Each row is a point on a landscape with many valleys, with its height.
From any point a ball rolls to the lowest of the 2 points nearest to it. It stops when none of these is lower. Distance is the straight distance between rows; heights are no part of it.
q149 height 16.9: 108 176 77 136 75 119 129 153 123 124 116 137 165 152 153 109 162 129 126 138 125 185 103 158 53 149 66 116 148 121 105 154 106 126 81 144 103 139 123 147 120 99 116 64 124 127 125 91 87 135 93 193 157 115 150
q403 height 54.0: 176 121 104 141 181 142 91 107 173 113 120 162 85 111 118 150 157 140 120 121 115 162 124 94 112 122 127 93 148 97 97 160 108 132 101 153 84 109 170 125 120 131 137 104 129 128 120 128 157 151 115 136 139 149 148
q508 height 88.7: 171 156 114 142 131 108 144 92 174 202 148 147 108 122 111 145 177 120 125 118 121 112 140 87 181 156 133 143 131 159 138 96 136 138 149 93 175 115 117 133 93 84 130 168 126 156 132 124 149 170 170 140 120 133 94
q20 height 44.8: 146 83 165 140 110 195 155 119 177 90 119 125 101 69 151 127 120 173 80 115 125 97 153 161 94 137 104 138 157 136 127 103 140 116 167 120 120 86 131 142 141 118 138 137 149 101 121 140 110 95 106 155 103 159 108
q967 height 46.9: 122 109 104 104 148 117 104 119 102 104 113 80 116 114 106 85 163 107 111 120 127 143 115 112 110 131 98 104 145 87 70 193 92 114 95 136 78 178 171 144 125 152 102 59 154 154 116 136 118 119 110 126 139 135 139
q203 height 63.2: 95 45 203 71 154 84 130 125 58 104 101 66 81 72 95 59 113 114 83 169 153 140 89 134 115 183 117 129 92 162 109 139 119 139 119 128 109 142 130 136 114 141 109 96 130 115 120 152 183 169 78 97 140 206 149
q874 height 28.7: 110 159 97 134 66 143 163 190 121 68 155 141 157 154 157 171 97 169 147 147 150 120 111 130 69 51 109 122 133 129 138 108 151 118 108 163 101 102 151 117 178 152 132 110 93 97 136 123 80 101 87 156 132 115 136
q767 height 62.3: 127 111 162 138 82 162 99 98 143 67 134 169 107 160 125 128 111 140 123 126 117 74 118 165 115 118 82 152 113 120 140 109 148 147 123 94 111 64 189 152 152 139 105 159 132 80 115 102 143 141 148 116 132 140 123
q475 height 57.9: 116 140 140 103 193 109 112 134 109 133 184 145 177 218 151 113 93 120 151 129 153 167 138 109 125 99 85 90 114 96 156 114 126 114 119 101 140 140 166 115 156 129 187 167 142 142 76 139 137 160 125 84 126 108 97
q143 height 24.8: 145 111 163 68 118 138 133 125 90 133 100 133 142 130 128 125 111 110 168 121 138 141 142 150 88 164 126 115 108 169 108 159 122 158 93 108 124 155 115 122 136 151 110 147 114 115 81 120 169 140 97 109 150 190 157
q334 height 43.3: 133 163 74 155 114 98 155 125 176 168 162 102 114 124 136 130 180 136 99 140 121 154 114 97 99 131 95 106 179 130 92 119 134 122 122 136 114 148 117 142 122 94 122 86 135 150 145 122 96 154 113 184 128 120 110
q620 height 33.1: 121 149 85 133 116 163 127 170 159 67 168 171 133 94 137 173 100 160 142 130 114 130 118 139 93 62 141 142 148 99 147 112 123 120 109 185 90 81 167 105 177 159 139 107 120 113 153 121 81 77 103 142 154 114 149
q993 height 70.2: 146 132 119 87 123 86 151 137 101 182 143 102 112 85 145 156 162 98 130 146 171 128 140 96 195 110 168 141 121 189 127 88 134 114 89 111 158 187 115 106 85 129 78 154 101 192 152 150 133 144 138 97 83 123 105
q819 height 60.4: 108 160 126 130 143 107 115 122 160 138 194 176 148 201 127 138 100 123 158 105 137 127 129 120 136 110 110 117 117 98 170 88 151 138 115 131 140 96 165 117 178 131 176 171 124 126 122 107 134 155 137 109 163 120 110
q74 height 8.2: 161 89 113 129 183 160 112 167 160 92 122 154 124 48 142 181 123 159 98 150 124 165 134 127 149 109 159 161 143 84 144 101 113 82 139 159 130 102 115 123 107 161 149 103 140 138 156 149 104 55 107 114 90 115 137
q915 height 32.6: 78 120 118 134 106 118 155 141 127 120 149 76 110 135 129 118 130 152 136 91 146 153 173 88 77 86 121 77 191 135 73 171 162 128 94 179 55 143 155 147 193 140 104 86 133 101 118 156 145 151 126 119 161 131 126
q651 height 49.8: 163 96 154 151 94 156 145 114 180 119 121 147 98 83 152 143 158 178 89 115 154 113 138 140 137 136 112 138 141 130 137 79 132 100 116 130 126 54 159 126 139 149 144 129 122 136 160 114 112 129 104 174 94 159 100
q529 height 73.8: 154 165 96 103 109 123 149 129 175 160 164 146 119 97 138 196 157 122 149 132 138 118 146 102 150 87 110 132 168 168 108 94 139 128 96 113 131 125 144 112 135 136 79 153 102 118 136 129 127 141 128 142 114 140 132
q705 height 26.8: 164 149 95 162 146 164 138 124 159 129 119 194 121 153 164 150 113 184 155 127 146 156 148 103 131 88 140 107 131 131 137 112 129 120 125 125 137 82 143 119 150 156 140 130 135 99 130 120 113 118 138 177 84 79 113
q818 height 20.8: 121 149 131 141 149 144 83 99 93 121 96 128 145 156 97 104 104 85 141 143 80 102 103 164 111 177 142 134 109 119 134 191 106 163 146 121 128 160 109 123 120 115 136 108 148 108 103 117 135 125 148 122 160 136 177
q487 height 85.2: 130 149 114 136 124 154 135 93 165 146 132 130 114 112 129 117 125 112 123 100 101 100 148 139 138 137 87 144 169 153 115 138 137 141 144 95 120 125 136 148 121 101 81 122 166 93 100 125 132 132 166 146 133 129 132
q994 height 16.2: 129 134 138 167 141 152 113 133 116 125 109 108 152 171 112 138 92 137 138 146 114 147 146 117 55 144 166 90 166 135 125 177 160 167 148 157 100 140 93 128 141 89 160 103 138 93 95 152 148 142 133 124 158 143 150
q987 height 23.5: 151 129 127 128 98 136 140 132 74 133 79 110 155 192 120 106 89 128 188 132 127 114 130 118 122 149 166 97 103 162 132 174 135 153 153 123 166 171 104 124 111 104 129 132 127 102 81 146 132 90 134 132 114 103 137
q812 height 30.2: 177 179 97 141 103 144 126 115 149 149 85 148 139 117 129 174 144 111 136 168 106 109 106 140 132 123 156 142 139 183 126 130 126 154 139 117 163 131 78 117 73 79 99 124 103 110 132 124 104 117 133 181 98 123 178
q621 height 34.5: 81 155 112 177 117 59 125 161 117 135 158 98 156 167 134 125 177 113 79 159 110 136 54 127 118 123 124 135 105 79 148 103 134 117 138 148 120 151 110 123 109 106 146 91 100 172 181 111 86 150 117 135 125 107 118
q336 height 46.7: 133 107 161 144 125 149 117 89 141 111 106 166 112 142 106 101 107 147 134 98 115 68 141 154 142 167 134 162 78 97 151 103 123 141 182 96 174 91 140 150 111 131 171 180 153 127 115 113 131 109 185 118 140 110 82
q498 height 41.3: 94 145 145 129 163 162 123 101 145 143 135 102 123 85 126 93 75 82 127 63 124 102 181 187 146 160 132 166 175 120 150 147 114 125 142 135 109 129 111 137 155 129 150 113 176 130 121 114 112 107 169 130 163 129 147
q94 height 30.6: 149 168 147 145 68 148 172 124 156 156 117 122 133 114 134 160 108 140 159 103 144 86 164 136 170 129 177 159 142 187 154 87 175 140 170 117 169 107 108 117 107 87 132 166 101 101 129 129 117 109 166 156 109 114 125
q408 height 22.2: 122 144 99 113 59 99 155 150 86 178 75 124 150 155 155 76 169 147 155 131 145 199 117 139 80 194 90 107 116 159 89 164 111 131 93 125 129 161 90 161 107 96 110 103 126 143 123 109 109 137 92 185 128 117 110
q179 height 54.4: 114 158 113 137 58 118 131 127 125 117 134 76 107 116 116 128 123 110 122 122 94 57 121 146 87 126 98 137 174 152 85 150 140 139 102 159 92 120 135 131 173 125 113 98 100 123 143 96 92 123 111 154 170 144 149
q912 height 31.5: 136 175 71 149 170 170 146 125 177 144 147 185 118 129 134 149 79 168 194 97 109 151 174 108 102 101 158 96 164 146 125 142 152 156 138 149 114 115 145 118 160 122 153 144 152 72 105 135 135 112 160 154 143 92 138
q200 height 22.0: 128 142 99 109 156 145 130 145 136 135 115 127 142 126 146 164 106 104 154 113 150 158 169 126 104 97 157 109 163 143 116 149 130 128 95 157 95 149 114 107 141 145 110 108 114 112 117 142 135 120 126 136 135 133 166
q601 height 38.7: 103 169 105 151 90 69 152 157 120 169 146 73 152 156 132 107 168 118 110 136 120 121 106 130 84 163 120 115 140 112 118 123 126 123 129 155 129 164 85 121 131 98 174 96 105 192 158 109 77 135 102 164 141 121 110
q379 height 23.9: 122 99 126 185 106 67 93 167 103 115 111 151 128 117 148 140 201 164 91 146 140 178 45 118 153 146 169 132 62 65 164 107 114 109 100 173 114 96 148 122 93 165 143 85 99 173 196 123 132 132 105 127 101 121 124
q351 height 69.7: 141 102 184 127 172 144 151 93 89 138 114 88 142 195 133 107 118 123 103 154 163 114 160 108 113 126 124 82 125 154 132 115 151 112 144 103 171 125 110 122 160 100 204 166 117 149 92 151 155 166 102 122 124 127 85
q614 height 27.1: 91 127 108 142 149 152 138 158 127 113 128 86 124 116 139 121 67 129 136 111 149 155 187 111 105 77 152 111 192 111 113 168 155 115 124 182 74 126 112 140 177 141 131 76 153 103 125 151 111 91 133 130 146 91 139
q813 height 31.0: 113 79 140 139 133 149 135 118 162 87 176 78 98 102 128 102 133 157 75 114 119 118 152 110 97 93 64 99 183 105 98 122 140 97 135 137 77 104 188 145 173 141 128 106 154 111 117 153 126 127 102 110 135 151 88
q205 height 66.7: 138 116 142 145 102 81 136 117 68 156 118 111 109 181 132 120 171 101 111 164 138 96 97 106 189 93 132 122 82 176 138 83 138 126 119 97 187 144 120 109 90 125 104 154 73 195 164 114 112 165 130 113 95 91 93
q875 height 16.7: 144 103 115 97 186 154 90 137 186 93 168 147 101 66 123 173 129 114 107 133 112 114 149 124 146 89 111 144 169 96 122 104 104 95 123 144 104 106 159 112 141 151 134 134 142 139 140 149 130 100 114 90 127 140 138
q895 height 37.5: 117 99 141 123 154 132 132 127 113 97 157 104 123 168 142 101 123 157 98 131 152 147 147 90 123 80 63 93 140 82 100 129 123 91 123 100 87 127 191 147 165 153 123 122 154 126 107 152 132 147 110 103 117 112 77
q310 height 62.1: 149 140 150 119 119 156 159 84 173 166 114 153 106 136 133 155 128 148 153 95 136 99 207 121 131 124 137 93 148 194 101 109 167 145 104 102 143 83 142 132 173 120 147 194 106 86 120 122 180 162 156 143 115 129 116
q19 height 43.4: 88 90 181 116 119 146 119 109 118 76 120 163 135 121 112 88 73 147 130 116 125 100 101 195 144 182 133 188 52 113 187 107 114 141 196 95 179 91 99 160 112 135 165 181 173 96 117 115 127 99 154 114 143 132 126
q231 height 16.3: 99 141 124 119 107 131 98 136 78 88 101 138 173 131 108 86 113 105 132 129 102 155 69 180 98 174 126 150 75 86 142 189 81 152 121 132 110 157 117 141 121 143 113 92 148 105 125 97 114 115 117 133 156 146 182
q93 height 16.4: 127 136 164 155 179 121 82 149 56 108 80 122 144 180 120 163 86 131 124 179 159 140 136 131 149 103 197 103 103 102 152 149 126 115 127 165 136 102 90 102 138 135 203 126 89 143 151 144 122 123 111 106 104 73 164
q736 height 75.6: 145 125 110 131 133 116 118 125 170 147 149 179 104 111 157 188 160 136 123 143 168 141 119 67 196 63 136 128 153 148 135 83 139 109 92 130 134 98 146 118 121 154 78 134 116 125 167 140 144 159 146 138 79 114 129
q518 height 33.8: 158 174 101 122 134 152 136 110 162 151 111 106 129 133 133 176 122 101 153 176 94 80 133 129 86 110 119 104 195 197 82 128 152 151 139 121 148 153 95 100 123 80 125 131 99 106 109 133 107 143 98 181 130 130 170
q687 height 30.5: 128 121 126 91 93 110 166 126 133 144 89 126 116 37 132 87 139 129 120 123 153 165 89 164 150 194 116 176 102 183 138 121 94 134 130 106 146 142 66 138 78 104 70 115 157 120 142 112 119 149 99 197 119 173 154
q839 height 17.9: 99 146 123 152 113 75 93 177 121 105 147 161 151 154 129 167 141 140 112 130 134 160 78 128 121 107 164 137 94 61 170 115 134 123 97 186 97 94 134 113 148 153 150 111 89 157 178 113 126 130 112 101 142 128 149
q340 height 71.7: 152 129 165 107 125 127 151 94 75 162 93 108 130 194 137 129 128 114 149 152 153 115 166 109 123 117 127 69 126 207 100 135 162 140 95 95 169 141 123 114 145 100 129 174 82 121 91 132 170 168 113 131 109 125 123
q748 height 26.5: 145 103 123 100 192 190 133 128 157 106 79 149 124 119 155 152 123 151 165 113 136 164 184 131 84 77 118 78 167 148 76 159 129 111 114 117 96 149 133 111 152 150 108 144 114 78 86 149 170 146 101 140 104 120 163
q156 height 29.6: 85 104 131 172 132 62 95 148 109 111 124 119 140 134 115 118 192 134 69 149 86 155 44 138 148 153 134 146 62 37 152 128 99 112 153 143 123 130 133 133 93 131 119 91 112 152 188 118 113 129 116 105 124 122 125
q157 height 60.1: 90 140 98 154 87 70 123 182 90 133 133 150 161 125 157 145 166 98 154 114 133 143 80 126 218 86 173 173 79 110 173 78 113 106 111 137 156 138 121 101 90 173 83 124 89 174 209 115 93 110 163 109 86 62 129
q619 height 63.9: 174 132 159 109 119 149 153 72 143 191 73 155 97 96 138 153 155 128 128 122 152 105 178 123 159 140 161 128 129 232 109 121 159 151 113 100 164 86 101 135 116 92 104 178 92 116 117 133 189 160 149 145 98 149 142
q823 height 59.3: 134 116 171 135 79 125 120 122 97 78 119 136 110 190 128 127 121 129 118 149 149 77 114 116 136 77 78 120 102 117 118 113 150 120 95 92 110 78 189 134 164 158 96 138 80 110 134 102 131 165 110 117 100 117 113
q467 height 26.4: 141 109 114 114 81 106 177 139 116 155 95 126 116 95 142 77 165 171 133 131 151 188 102 125 121 194 105 130 86 172 114 136 106 137 125 101 161 156 85 153 91 107 85 128 162 136 132 130 120 135 95 187 107 135 91
q212 height 42.4: 92 134 108 116 108 91 128 132 88 121 152 94 129 183 123 73 162 117 122 119 143 154 110 91 124 106 63 112 129 89 91 157 113 111 96 101 78 162 188 156 148 144 88 95 142 154 114 129 120 160 126 105 133 103 100
q972 height 21.7: 151 102 166 120 180 150 96 123 133 106 115 125 144 129 98 164 132 114 89 184 97 117 111 138 74 158 156 120 134 117 136 140 123 148 164 146 136 132 90 115 113 95 177 132 114 131 117 152 154 128 101 99 149 189 164
q731 height 21.6: 152 147 126 173 155 134 121 114 124 136 106 141 122 179 127 148 99 145 135 153 139 108 132 102 143 104 172 104 113 127 141 123 131 132 149 135 149 104 110 116 133 121 183 139 117 126 130 134 109 124 137 146 100 85 119
q466 height 25.5: 102 125 151 151 179 127 88 117 91 109 112 124 149 169 101 98 99 116 104 150 108 121 110 145 149 150 127 142 95 73 162 149 104 128 182 124 151 143 104 142 110 105 167 130 152 121 115 130 131 114 153 96 141 96 124
q494 height 57.6: 110 125 140 114 81 81 127 149 95 126 143 144 149 130 158 136 175 114 108 143 144 120 58 161 186 106 110 170 83 113 174 73 111 100 104 104 162 130 133 96 111 156 91 133 103 175 187 98 92 132 118 123 86 109 112
q579 height 41.6: 126 104 118 119 128 141 97 166 147 71 225 109 147 72 103 139 137 143 111 118 65 121 108 149 71 101 115 132 126 69 131 122 99 126 122 175 87 113 173 101 153 156 166 128 131 166 122 135 94 77 85 65 190 158 111
q782 height 55.2: 107 152 79 105 203 128 134 136 130 127 192 161 157 192 143 122 111 144 173 122 147 195 155 72 128 65 83 79 142 93 122 126 112 101 118 110 121 161 190 119 163 152 144 137 162 108 88 151 134 140 134 107 120 70 94
q845 height 27.9: 127 101 136 111 117 175 126 141 76 85 88 95 156 144 122 122 71 110 163 173 111 105 119 119 93 113 133 122 145 164 109 183 149 140 159 121 129 184 103 136 109 110 86 116 143 58 80 174 144 91 131 102 109 125 169
q732 height 34.8: 140 105 161 149 62 158 173 114 145 137 88 84 100 111 127 118 98 163 151 97 126 53 175 119 128 132 170 130 147 177 104 139 197 142 170 118 145 104 104 157 132 105 107 152 134 91 118 147 141 91 168 140 103 117 103
q258 height 45.1: 101 150 158 136 139 154 116 93 159 139 179 88 134 83 105 99 117 115 105 77 79 78 143 201 136 183 128 183 146 96 157 110 108 118 180 118 143 117 115 119 148 118 185 141 165 155 128 105 88 113 153 124 173 156 114
q872 height 57.0: 116 94 159 98 185 141 112 103 126 126 135 111 112 106 137 79 115 110 97 79 157 160 166 158 128 162 101 118 134 93 125 156 91 112 92 136 85 126 146 135 159 165 154 115 159 156 106 112 148 134 114 106 153 172 125
q757 height 37.6: 83 129 150 122 110 112 113 166 89 125 139 110 174 113 102 135 73 94 167 102 85 110 122 180 144 174 174 177 93 105 176 144 133 148 162 150 148 157 100 133 109 148 127 147 133 100 123 131 143 73 159 59 175 135 160
q894 height 24.3: 132 121 175 113 114 112 135 143 66 133 88 105 132 169 122 123 106 112 147 118 167 123 157 128 109 134 173 101 103 137 123 162 142 144 85 148 100 131 120 117 162 150 155 135 94 152 116 128 153 140 109 100 139 146 137
q201 height 62.2: 128 171 81 144 84 87 142 156 130 167 150 160 131 142 126 142 135 90 202 89 135 116 123 97 236 95 162 156 103 134 163 84 119 124 125 129 157 148 151 99 92 163 87 134 87 143 169 116 101 111 184 119 103 67 133
q255 height 50.2: 151 85 172 124 113 165 126 82 163 119 118 152 95 101 113 111 130 159 116 86 107 95 161 145 107 187 124 141 99 135 123 129 132 157 142 97 141 88 151 165 133 123 154 179 158 117 101 121 161 130 152 118 157 173 102
q478 height 19.3: 138 142 102 111 89 101 177 185 95 158 131 89 189 180 145 118 109 139 193 125 141 155 137 111 88 137 171 94 130 150 139 139 151 132 145 147 157 210 95 102 121 115 147 128 118 145 99 150 107 76 118 127 114 100 111
q108 height 64.5: 127 146 110 154 125 73 133 129 134 173 169 128 103 159 121 146 147 89 144 126 132 75 119 71 221 71 143 125 113 136 138 69 130 122 138 121 180 141 135 102 100 153 113 154 87 173 179 121 106 158 164 107 107 83 95
q689 height 59.7: 142 102 155 123 191 147 118 97 176 139 137 180 117 147 139 169 123 149 107 135 145 137 178 91 128 104 123 100 148 144 139 91 160 126 121 117 143 82 143 135 161 101 161 186 127 96 114 149 201 177 138 111 116 145 104
q382 height 50.8: 155 126 87 115 143 107 106 132 127 118 117 124 110 127 118 149 184 139 128 145 140 178 112 73 93 108 120 83 138 106 59 173 112 129 75 145 77 160 178 135 109 140 98 84 111 138 116 142 147 157 106 131 124 140 139
q799 height 21.2: 133 87 179 128 152 166 126 140 107 114 111 101 168 139 120 148 107 128 116 179 126 166 141 133 35 153 146 101 159 170 121 148 165 164 145 135 106 147 83 123 120 101 140 122 117 93 91 171 183 163 95 100 162 202 158
q355 height 72.0: 152 156 106 88 97 97 144 128 122 187 134 104 128 116 118 151 153 90 156 131 114 111 143 109 144 146 127 137 142 176 97 129 134 146 104 108 149 178 116 124 104 113 81 144 97 146 113 124 135 126 133 117 127 154 132
q512 height 31.8: 98 101 144 110 148 161 111 143 70 93 91 133 159 149 130 107 29 100 170 144 133 123 149 138 158 127 123 143 117 159 155 163 128 136 169 130 166 169 109 150 96 111 102 150 157 42 76 163 155 80 167 83 118 96 164
q213 height 49.7: 140 171 54 99 199 137 103 103 204 146 156 197 147 147 147 168 157 114 164 136 112 194 109 125 94 95 77 92 183 142 102 130 125 122 97 107 125 138 142 96 129 110 103 135 128 111 105 118 155 193 113 178 142 122 171
q765 height 39.5: 142 91 164 159 131 188 145 117 165 105 99 123 92 103 129 136 84 172 113 124 121 58 180 118 121 122 157 145 150 132 125 104 166 122 200 121 150 83 118 147 129 108 168 160 151 109 124 154 123 78 162 130 100 105 88
q693 height 57.1: 150 107 137 144 180 149 84 87 167 122 92 190 99 133 137 142 131 142 105 127 157 151 139 118 144 129 136 121 141 122 134 134 121 130 113 131 109 76 139 141 128 108 128 138 144 106 123 127 174 153 149 136 105 138 145
q320 height 20.2: 121 107 181 146 142 116 98 126 44 119 56 120 113 168 122 112 114 129 110 151 168 127 128 140 170 130 190 125 65 121 150 145 123 129 127 145 138 106 102 125 118 130 153 135 96 151 155 133 155 142 120 103 116 104 141
q430 height 30.8: 150 101 123 111 177 196 141 143 122 96 115 166 163 136 149 127 95 202 181 104 122 202 188 127 75 109 133 83 129 120 113 159 132 120 135 118 117 143 136 127 158 152 149 160 153 65 61 155 169 100 111 109 125 120 113
q317 height 34.0: 90 123 158 94 139 133 132 100 122 139 94 114 130 55 121 95 111 77 100 129 134 138 105 194 158 188 145 184 119 154 153 141 95 138 148 120 145 144 59 131 101 119 95 109 154 112 143 105 129 132 133 152 133 176 191
q793 height 55.1: 158 141 87 113 78 84 133 134 129 170 119 153 106 104 133 107 211 141 143 99 118 170 106 120 141 187 85 143 101 113 92 135 72 115 79 111 124 148 155 150 104 153 94 113 124 187 153 98 113 127 110 154 131 142 98
q667 height 23.3: 133 123 132 152 80 97 146 193 104 104 133 118 145 160 146 163 130 161 129 147 148 125 103 106 104 77 149 127 95 102 145 104 145 117 115 157 122 120 130 116 146 156 142 125 87 151 156 136 103 111 89 109 111 112 104
q979 height 87.1: 173 129 122 122 102 143 139 103 171 163 109 164 101 67 121 133 175 136 112 120 114 127 122 121 176 155 103 166 134 155 114 122 123 142 145 78 147 114 130 153 75 98 62 146 149 115 128 121 138 141 162 153 100 159 128
q304 height 34.9: 98 110 132 107 171 136 87 173 91 103 104 142 158 108 98 147 44 103 160 135 104 139 156 153 159 158 156 167 116 114 164 174 124 146 159 148 160 154 88 141 96 134 128 142 151 77 111 154 157 55 166 55 155 97 173
q436 height 50.7: 107 113 140 143 30 132 148 157 115 87 145 63 138 94 117 116 119 144 108 112 94 70 109 163 79 144 118 157 137 113 123 134 152 132 157 160 107 133 108 137 138 130 112 109 116 129 139 117 100 83 108 117 160 164 114
q247 height 54.1: 149 112 143 147 120 133 113 111 146 110 119 154 119 117 151 143 161 137 76 163 143 101 86 140 168 110 99 151 122 119 154 87 108 93 120 109 147 93 142 118 116 144 120 115 124 143 166 108 99 123 113 163 79 124 120
q129 height 83.1: 125 128 115 167 141 134 118 90 161 142 110 150 82 113 116 89 136 134 102 89 112 108 131 110 178 146 111 150 128 88 124 141 108 129 159 101 116 114 145 163 105 121 95 116 182 127 137 110 132 123 197 130 122 100 96
q272 height 47.0: 128 191 40 138 171 123 125 113 204 159 171 153 129 120 129 143 156 105 135 141 91 167 107 104 96 116 89 103 190 131 95 136 134 143 123 134 111 147 123 125 122 85 111 96 154 122 129 125 117 173 127 186 162 121 153
q753 height 60.2: 105 60 174 102 168 98 114 112 106 124 130 84 100 89 107 59 132 118 72 123 141 149 115 140 148 194 103 130 101 91 130 145 99 128 130 127 108 137 137 152 117 138 131 103 159 139 128 135 160 146 103 100 153 186 123
q984 height 23.6: 90 115 128 118 157 130 103 127 168 95 209 88 89 95 113 137 114 102 84 134 109 71 142 115 144 73 77 138 179 93 110 103 132 107 125 146 86 105 177 131 176 152 131 121 136 130 154 137 117 131 122 83 163 143 120
q526 height 67.6: 129 101 195 108 160 147 159 97 96 142 115 96 139 143 117 130 110 105 99 156 153 79 158 144 149 142 149 139 108 169 162 81 153 117 186 113 199 105 78 117 131 96 183 183 114 152 116 153 155 127 126 106 140 136 106
q88 height 65.6: 148 91 171 110 150 154 166 102 125 155 84 137 112 93 129 142 128 134 106 147 147 120 163 119 143 156 170 139 115 204 144 108 164 149 165 108 176 104 76 137 104 77 122 177 131 112 112 165 191 143 148 117 120 159 124
q703 height 37.4: 84 110 152 101 128 152 160 123 115 139 109 80 131 59 132 76 65 98 123 96 150 133 156 169 159 167 144 177 147 157 149 148 125 127 160 121 129 156 61 144 116 130 98 112 181 100 123 139 131 106 152 131 136 148 147
q909 height 62.6: 122 140 143 125 120 143 106 122 125 104 137 163 152 184 137 130 87 109 151 124 129 112 126 164 132 119 107 135 114 116 167 120 134 137 120 110 128 109 152 128 151 132 129 153 136 91 100 111 136 118 146 115 134 123 140
q357 height 14.4: 122 164 77 141 99 105 161 186 119 135 165 81 170 168 119 126 86 138 195 134 97 102 119 105 72 107 170 91 151 119 131 147 161 136 155 182 143 179 113 95 156 110 173 101 118 135 123 137 77 73 117 135 149 85 121
q991 height 52.5: 125 148 64 86 197 126 131 112 164 146 174 182 157 161 157 152 161 123 159 131 152 197 137 91 139 60 73 85 152 131 106 115 110 102 92 90 130 169 169 119 128 138 89 140 149 109 93 143 148 162 142 129 105 92 125
q926 height 77.9: 162 130 80 150 185 122 112 116 184 159 155 178 86 94 135 168 157 134 112 123 128 144 129 51 208 88 128 133 146 103 125 116 110 98 134 124 141 105 150 125 98 146 117 130 164 149 153 137 144 135 181 124 83 93 98
q192 height 10.9: 121 155 106 157 93 117 106 149 105 95 119 149 167 171 120 88 148 141 113 129 117 179 77 152 90 154 107 130 92 72 148 156 106 135 115 139 93 128 136 150 121 122 130 86 135 127 131 97 102 132 116 159 144 121 138
q485 height 65.7: 102 83 179 42 171 88 106 121 45 101 106 102 121 111 110 75 137 93 101 193 176 157 59 148 109 155 82 124 84 160 98 136 99 134 77 90 120 167 150 119 98 133 91 112 113 146 104 120 153 192 63 109 105 190 158
q556 height 53.5: 138 90 179 132 123 165 143 90 125 128 110 117 111 132 130 77 122 166 122 79 128 139 177 149 85 176 104 89 123 127 103 163 130 132 110 110 107 110 149 150 179 139 164 147 154 122 91 111 150 140 104 140 152 165 97
q140 height 56.7: 126 124 145 105 92 116 136 129 82 106 120 119 112 160 152 142 128 94 111 159 173 90 108 135 166 54 98 133 120 158 132 103 136 109 77 103 126 121 156 118 136 160 70 127 82 130 150 110 113 136 112 122 79 111 139
q853 height 46.1: 106 73 161 113 111 150 117 170 121 66 175 84 141 77 120 129 102 146 90 131 100 117 124 155 93 123 116 146 129 86 131 124 126 117 151 161 98 125 132 142 132 157 141 124 140 125 124 154 120 74 92 62 159 175 118
q520 height 58.0: 147 145 57 140 89 101 153 159 121 156 133 145 126 134 141 110 187 149 158 103 127 190 110 83 130 138 134 122 99 102 106 142 101 107 97 132 106 172 138 141 108 164 112 98 137 190 148 126 105 101 133 148 107 93 91
q349 height 91.9: 107 181 89 182 146 86 149 120 161 207 165 96 108 139 115 102 153 100 123 99 118 128 129 93 182 148 160 130 151 111 133 103 129 117 163 147 136 144 84 123 121 117 172 110 134 184 175 120 94 149 172 165 119 84 98
q801 height 90.2: 148 167 105 179 115 94 150 119 178 176 172 128 106 155 99 131 146 140 141 102 92 106 128 90 134 154 152 126 126 112 137 105 155 149 169 131 149 118 119 134 126 101 167 150 129 161 141 123 121 152 161 136 161 115 81
q605 height 54.2: 130 121 118 103 99 94 118 149 87 103 115 123 113 134 148 163 174 119 110 174 173 133 98 101 118 74 110 117 123 142 85 128 120 118 49 136 89 141 175 135 121 155 75 93 76 139 146 130 125 150 96 118 99 133 155
q781 height 10.5: 121 169 97 171 152 141 117 133 137 130 129 93 134 149 103 129 72 125 152 144 85 95 130 123 82 131 194 101 169 123 121 166 149 158 161 177 109 131 99 110 153 92 181 88 139 113 134 139 102 109 137 156 162 94 148
q47 height 15.6: 142 94 131 124 190 156 100 147 156 90 107 138 148 81 139 156 128 131 85 171 121 157 102 153 106 135 153 137 134 99 156 117 104 106 158 151 129 128 89 116 96 115 152 104 139 128 140 145 117 96 88 136 108 153 163
q960 height 40.4: 81 119 172 135 102 122 132 113 85 121 111 116 153 137 94 73 94 115 156 89 91 88 100 190 139 204 154 165 55 107 166 139 120 155 195 108 168 141 94 139 113 142 151 153 151 113 119 100 116 96 149 111 171 128 139
q110 height 68.5: 123 130 160 87 111 78 156 112 91 169 165 87 114 117 126 124 168 76 97 149 148 92 119 135 200 117 111 153 114 177 140 62 141 110 114 78 183 150 129 110 106 123 89 165 75 201 152 109 120 159 129 101 106 138 88
q290 height 37.3: 127 155 97 128 122 132 98 159 161 80 187 138 154 89 119 166 141 128 108 142 78 110 88 161 84 106 133 148 142 87 144 119 108 128 117 172 98 121 146 92 149 132 144 108 116 139 152 115 90 103 101 120 168 151 157
q434 height 51.8: 152 149 131 95 81 123 126 116 157 160 155 144 129 85 116 104 171 132 139 81 117 135 126 172 142 203 86 167 111 118 130 110 88 124 107 90 148 112 140 139 123 133 133 159 146 166 128 80 107 132 113 149 153 177 98
q864 height 21.0: 120 125 123 70 115 121 101 136 79 97 105 133 150 129 121 121 131 84 141 149 133 144 93 157 106 128 105 145 101 133 111 173 104 141 77 112 103 170 145 133 116 156 71 105 120 115 97 114 134 128 107 104 139 169 185
q507 height 80.4: 138 140 75 185 147 119 135 114 183 159 156 170 72 120 120 111 155 154 122 91 122 150 142 56 181 110 120 123 140 82 113 128 118 113 140 135 99 92 165 151 123 168 119 91 177 146 160 120 127 142 188 149 118 76 78
q51 height 48.4: 131 170 144 149 92 133 127 101 165 148 146 131 117 99 103 115 142 141 143 60 103 95 149 187 140 185 146 171 118 94 152 105 111 129 138 128 131 91 139 109 151 140 187 146 132 179 153 78 86 127 147 150 167 142 105
q980 height 26.9: 168 165 123 146 130 153 133 100 145 170 73 137 113 108 119 160 109 114 146 128 128 74 151 126 155 128 205 132 143 183 126 137 143 160 164 138 154 114 79 109 89 83 140 140 115 115 126 146 132 106 177 150 99 107 169

Two balls start at each pair of points below. Name the first point that both come to, or write never.
q872, q258 | never
q436, q909 | q839
q689, q508 | never
q767, q310 | q382

Where does a ball stop that starts at each point below?
q203 | q781
q801 | q980
q793 | q192
q110 | q980
q351 | q74
